Points on a hilly landscape, in no order, each with its height.
A ball rolls from a point to the lowest of its 2 nearest points, and stops where none of them is lower. Distance is the straight distance between rows; heights are no part of it.
Git: [  3   3  -9  45 -23  43 -28 -14 -18 -14 -31  -2 -30  -1 -34  10  10  25
  11  52 -22 -18  -9   5 -18]  (h 347)
votof: [ 11   3 -20  36   6  41  -5 -32 -29 -14  24  10  36 -14  -3  -1 -13  16
  -6 -10 -29  -2 -15   4 -43]  (h 49)
gavig: [ 23   2  13 -36  18  30  -5   1 -28  31 -10 -38 -29  -6  41   3  13 -24
  37  25  -5  27 -31 -18  -9]  (h 114)
Zomum: [-26  -2  -5 -31  22  14 -14  -8  -4  -1  -1 -56  16   8  21  -7 -58   1
  13  20  -8  16 -33   4 -22]  (h 136)
daf: [  5  -1 -42  22 -38 -20  15  28  18  -2  32  15  27 -38 -10  19  -5  -8
 -23 -28   0 -33  34 -28  23]  (h 662)
mez: [ 17   1  -2  -8  10 -19 -10 -20 -21  33  -9 -18  45   8  34 -19  -3 -73
 -19  36  26   8 -16 -21   4]  (h 472)
nom: [-13  -5   9 -12  -6 -38   5  19  14   8  43 -13 -16 -18 -15 -29 -48  -8
 -20 -13 -15  12  35 -43 -20]  (h 240)
tekim: [-41   0  11 -16  17  14  52  22  20  17  24  15  25 -41  21 -18   0  35
 -18 -19 -17  24  11  25   6]  (h 200)
fitil: [-22  18  10  -8 -14 -35  28  -4  42 -19  13  27  25   9  18  15  -2  16
 -26 -50  18 -16  24  49 -13]  (h 412)
kuda: [ 14  16   9  18  -3 -27  34   7   7   8 -22  23  19  12   5 -39  15 -41
 -44  16  28  18   7  21  49]  (h 166)
poko: [-19 -13 -16  19  -2   9 -22  -3 -35  20 -19 -34 -41  16  -6   9  -4   5
  12  22 -34 -19  -9 -35   1]  (h 377)
gom: [ 29  -6   0  21  -8 -23   6   4 -11  16  15  27 -28 -18  -7  14  42 -28
  -8 -18   0 -16  17 -40  -4]  (h 607)
pud: [ -7 -10  14  -8  21  31   0  17 -24  32  27 -28 -32  -7  19   8  13  39
  17 -11 -53  14  -9  -4 -20]  (h 89)
rabub: [  7  -3   1   2   5  -4  27 -30  -6 -20 -24  22   5 -10 -14 -17   6 -14
  -2  -2   8  17  11  13 -17]  (h 102)
sivu: [ -3   4 -11  -3   3  35  -9 -32  -7 -25  30 -18  25 -20  -4   3 -39   2
   2  -7 -22   9 -10  -1 -64]  (h 26)
Guke: [-17  -8 -22   3 -14  17  30  31  23  10  40 -17   1 -56   8  21  24  29
  22 -23 -26 -19  20  -2   2]  (h 676)
zomuk: [ -7   3 -19  12  26  -2  -2 -19 -41  35   8  -3  34  15  34 -16 -13 -42
 -26  17 -13 -10 -19 -17  -2]  (h 417)
Mami: [ 32   0  15   9  13  22   0 -25 -38   5 -35  20  13  28  18 -10  39 -12
  19  15   1  12 -18  17  16]  (h 34)
doba: [-46 -16  -1   6 -19  -9  15  34  24 -10  11 -12 -16 -15 -37 -17 -22  56
   0 -21 -26 -12  21   2  25]  (h 127)
lat: [-23   5 -28  14   4  -4  23   7   2  -2  -1  13  39  -7  -7  -8 -30   3
 -37   6   1  -1  -1   6  31]  (h 376)
guku: [-10  11  17 -12  19   8  36  -4   0  27  33  28  26 -32  30 -19  19   0
 -30 -23 -16  10  15  19 -23]  (h 169)
Timub: [-10  -2 -22  50 -13  31 -26  -3 -28   7 -36 -24 -21  13 -15  10  12  13
  10  49 -22 -17 -25 -13  31]  (h 359)
rikem: [  2   1 -22   7 -22  -4  11  30  18  11  61  -8  13 -45   1  12   8  -6
  -4 -30 -17 -25  30 -26  -7]  (h 668)
gez: [-40   3 -11   7  10  40  30  14   3  -1  29 -18  38 -26   0  -5 -17  52
  -4 -16 -44  21  -2  24  -2]  (h 170)
tus: [ 13  21   0 -16  27   2  -2  23   3  28  35  18  20   1  35  14  20 -30
 -23   8  17  15 -11   3  12]  (h 244)
fugif: [-16 -21  15   7   0 -25  18 -13 -11 -10 -27  16 -28   0 -25 -35 -10   4
   0  -6  -7  -1   6 -10  -2]  (h 145)
ref: [ 32  12 -24  45 -19  56 -29 -13  14 -32  21   6  19 -27 -29  13  -3  21
  -3  11  -4   2   0  15 -32]  (h 65)
sel: [-53 -17 -10  17  -6  20  40   9   5  -4 -11 -17 -11 -33 -23  -7  -7  59
   7 -10 -41  12  13  -1  10]  (h 148)
fep: [ 23  27  -4   2  -6   1  14 -20  25 -33   7  33  35  16   5  18  11  -7
 -19  -8  41  28  13  59 -19]  (h 524)
Famis: [-33  -6 -12  18 -18   7 -24  13  15 -16  21 -25  -5  12 -46 -12 -38  54
  -7  -8 -38 -19  12   3  -6]  (h 107)
mab: [-19 -11  -9 -10 -14 -24  16  19  42  -4 -13  -2 -38 -34  -8  43  27  13
  20 -20  24 -15  21 -13   5]  (h 710)
tek: [ 27  -8  -9   2   1   8 -26 -52 -47   0 -44   5   2  35  20  11  -4 -20
  24   3   0 -34 -26 -12 -34]  (h 354)
zuzaf: [ 33  -4 -15  25   8  25 -21 -53 -36 -11 -14  23  10   8  13  24  10  -5
  11 -10  -6 -23 -23   1 -56]  (h 371)
bidom: [-19   2 -40  37  20   8   8  -6 -33  28   2  15  48   9  31   4  -4 -10
 -32  14 -12 -17 -19  -5  28]  (h 395)
pepur: [ 39  12 -15  29  -1  57  -6  11  19 -24  24  17  22 -27 -23  13  22  19
  -4  10   9  29  -8  32   1]  (h 81)
mufog: [-17 -21   4  -4   1  -4 -26 -33 -43   0 -34 -27  18  52  -5 -42 -48  10
  15  10 -26 -16 -25  -3  -5]  (h 268)
gafo: [  0  27   2  -8 -19 -39   7 -23  24 -20   9  30  19  35  25  24  -6 -23
 -34 -26  43  -1  15  39 -25]  (h 471)
sib: [-15  -9 -10  26   8  28 -12 -25 -42  -3 -18 -42  12  25 -18 -30 -40  18
   1  23 -47   7 -22   5  -7]  (h 241)
meki: [-27  -6 -16 -22 -11   1   1  25  60 -16  20 -21  -3 -38   2  37   0  35
  30 -29  12 -30  17   8  -4]  (h 690)
Dep: [-44   4   7 -26  13 -48  19   9  32   3   3  12  11   6  36  24 -12  21
 -12 -39  13 -29   6  17   2]  (h 345)
bosas: [ -4  18 -15  -3  -6 -32  19   5  24  -4  12  27  32  -8   4 -10 -42 -40
 -61  -9  21  -4  26  -5   9]  (h 346)
dazat: [ 22  15 -10  -9  13  16 -25  11  11  -6  11   2   7   5   6  35  17 -11
  13   3  19  -1 -21   3   4]  (h 182)
Dugaf: [ 15   9   7  20 -14 -23 -16  38  35 -23   2  30 -15  16 -35  11  15  16
 -11 -15  23 -17  11   9  51]  (h 290)
Viza: [ -6  -5   8 -12   0  35 -16 -18 -21  -1 -28 -75  24  12   6 -30 -36   1
  16  37  -8  25 -44   9   3]  (h 199)
Kidif: [  4  -3  25 -34  22  39  -4  31 -21  35  12 -28 -54  -1  29   1  16  21
  37  13 -30  33 -19  -8   5]  (h 47)
ran: [  9 -14   1 -16  -1 -13 -18 -44 -28   2 -39 -25   5  21   1 -21 -31 -38
  19  19   5  -7 -20 -19 -27]  (h 315)
kete: [ 14  12   4  28  -9 -40 -21  22  15 -20  24  37  15  34 -15  -5 -13   9
 -31 -24  13 -36   6  -1  28]  (h 331)
lak: [  3 -10 -17   3   2 -23  -3 -24 -11  12   0  12 -11  -9  20  42  20 -25
  10 -25   6 -35   1 -38 -35]  (h 626)
Ligi: [ 10   0  29 -29  14 -10  44   4  18   7 -13  15 -35 -19  23  18  53  -1
  20 -14  20  42  12  23  -6]  (h 791)
gir: [-28 -22  15  -6   1 -46  24   4  -6  13   8   3 -28 -16   0 -22 -24   4
 -10 -22 -15  -8  21 -37 -15]  (h 193)
zil: [ 20 -11  -9  19 -10  19   9 -63 -10 -30 -56   7  -4 -16 -25 -10   8 -22
  16  21  15  13   1   4 -34]  (h 137)
zovo: [-21  -9   2   2 -11  14  -3  -4  28 -35 -50  -7 -20  -1 -49 -12  -3  25
  19  28  12   7  -1  27  23]  (h 303)
Pog: [ 11  -4  13   5  10  36  36  13   3   3  10   8 -20 -50 -25 -10  44  17
  11   5 -15  46   4  13   4]  (h 161)
Veva: [  7  18 -16 -12  -5 -51  -7 -10  18  -6  -3   9   9  30  18  34  -2 -48
 -19  -5  49  -6  14  -3  -4]  (h 529)
rore: [ 36   6   7  11  -2 -19 -20  11 -27  27   5   7  23  22  12 -28  15 -62
 -17  31  19  10  -3 -28  39]  (h 537)
Lub: [-11 -14 -31  13 -10 -17 -25 -23  -8  -5   4  -5  -1  -2  -9  33 -21  -2
   3 -17  -4 -53  -5 -32 -35]  (h 642)
Fifeb: [  1  -2  28   0  -2   0  50  23  21 -14   2  27 -19 -33 -31 -27  25  20
  -5 -15   1  33  20  19  20]  (h 201)
sepus: [ 33  -2  33 -24   1  13   6 -11   6  -3 -19  21 -55 -10 -15  10  57   4
  35  -5   4  15   9  14 -33]  (h 822)
daz: [-17  -8  15  -8   4   5   1  18  -7  11 -47 -20 -15  14   0  -9  23   3
  28  25   6   9 -18  -6  66]  (h 399)
bel: [ -3   4   4 -13  -6 -44  39  15  31   4 -16  15 -30  -7  25  46  45 -16
   4 -25  33   7  21   3  14]  (h 744)
Pedif: [ 15   8   6  -1  23  14  -2   2 -25  27  64  19  33 -10  34   7  23   8
  -9 -25 -28 -17 -12   4 -31]  (h 138)
vakos: [ -1 -17  22 -53  18  -9   9  20  24  12  -4 -40 -30 -17  19 -20 -19 -18
  25  31  25  48  -2 -11   2]  (h 242)
Donit: [-34  -5  12 -48  19 -27 -11   7  22  -5 -17  -7 -11  29  28  27 -24  34
  23 -25  14 -19 -14  16   3]  (h 238)
nema: [ 12  24 -11  -9  17  -8 -16  -1  11   6  41  22  46   8  18  -6 -23 -38
 -46   3  23   2   0  10  -5]  (h 302)
Sivi: [  9  -2  24   0 -16  14 -37  14 -22   6 -36 -10  -8  42 -19 -25  13   6
  23  32   6  -5  -4 -14  65]  (h 445)
rufel: [ 28  19  23   7   3  -7   6 -31 -34   5 -32  39  23  59  41  -9  37 -20
  -6  -5  15   9  -2  45   4]  (h 110)
komev: [ 25  26  26  -4   5 -26 -10   1   5   1  10  34  28  38  18 -36  -2 -34
 -45   0  23   6   3  30  18]  (h 247)
dig: [-26  -8 -42  20 -24 -31   7  -1   3  -6  12   5  25 -14 -10  15 -38  -7
 -21 -24 -11 -42  22 -47  -6]  (h 653)
fazod: [ 49   7  39 -20 -14  14 -37  11 -29   9  -9 -14   6  34  -8 -37  11 -28
  13  29  15  16  -1 -18  44]  (h 495)
lev: [-35 -15  11 -14 -11   0 -28  10  21  -4  15 -43 -46  -9 -27   0 -40  54
  18   2 -35 -10  21  -8 -41]  (h 83)
vam: [ 28   6   6  26  -1 -37   0  28 -20  19  28  32 -10   6  -6 -14  19 -38
 -32  -3   0 -13   9 -39  32]  (h 585)
fazu: [-12 -21  29 -44   6 -11  -2  22   9  12 -35 -35 -24  10   7 -25  -5   2
  34  22  17  27  -7  -4  41]  (h 336)
pel: [ 28  10   8  -5  14  41  -3  20   7  -4  27  -4  -2 -19 -21 -16  20  -7
   3  31   3  53  -9  19   8]  (h 118)
fotuz: [  1 -13   5 -15  -4 -15 -31   0 -26  16 -21  -5 -45  30   2  10  -2 -13
  24   5  -6 -33  -3 -40   9]  (h 405)
led: [  6  -5   4  16  19  36   7  -3 -34  26  25  11   3 -12  23  17  46  31
  16 -21 -40  -8 -22   7 -18]  (h 116)
fik: [-31  -2 -17 -20  12   9 -10 -19  -1  -6  21 -39  13 -12  18  17 -63   5
   1  -9 -18  -3 -12 -17 -52]  (h 71)
Kubi: [ 24   0  18  33   4 -13  27  -4 -29   5 -36  30   3  18  -5 -41  50 -21
  -8  16  11  15   0  11  47]  (h 99)
Borus: [  5   8  10  14 -17 -22  41  17  34 -32 -16  34   0  -1 -28  -8   5  10
 -24 -20  20   8  19  33  37]  (h 245)
Bofim: [ 26  15 -11 -16  -6  14 -34  17  45 -28   0  -7 -11   0 -23  31   9 -13
  11  25  43  14  -3  10  19]  (h 232)
fepu: [ 12  -1   9  -3 -21  13 -40  -8   6 -23 -28  12 -39  16 -47   0   6  14
  19  30   7 -14   6   8 -13]  (h 328)
beg: [-37 -22  14 -43  12 -14 -21  10  16   1   9 -22 -25  15   8   7 -41  50
  31 -23  -7 -15  -9  -3 -27]  (h 146)
vaze: [  9  -2  -1  -4  -9 -37 -23 -14  -2 -12 -34   6 -20  37  -1  17   5 -26
  12   0  29 -25   1 -18  17]  (h 454)
Fop: [ 12   0   9 -19  -1   0 -24  19   3  10  54 -23 -26 -15 -17  -2 -16  -3
   1  -6 -13  12  11 -31 -36]  (h 280)
pasu: [  9   8 -22   8 -14  20  -7  -7  42 -44 -35  -5   1  -7 -33  28   0  -1
   9  22  41  14  -3  31  14]  (h 272)

For each start below, name the point where the ball stops.
Guke: dazat
fazod: Kidif
tekim: Kidif
Veva: dazat
Borus: sivu
mez: dazat
ran: sivu
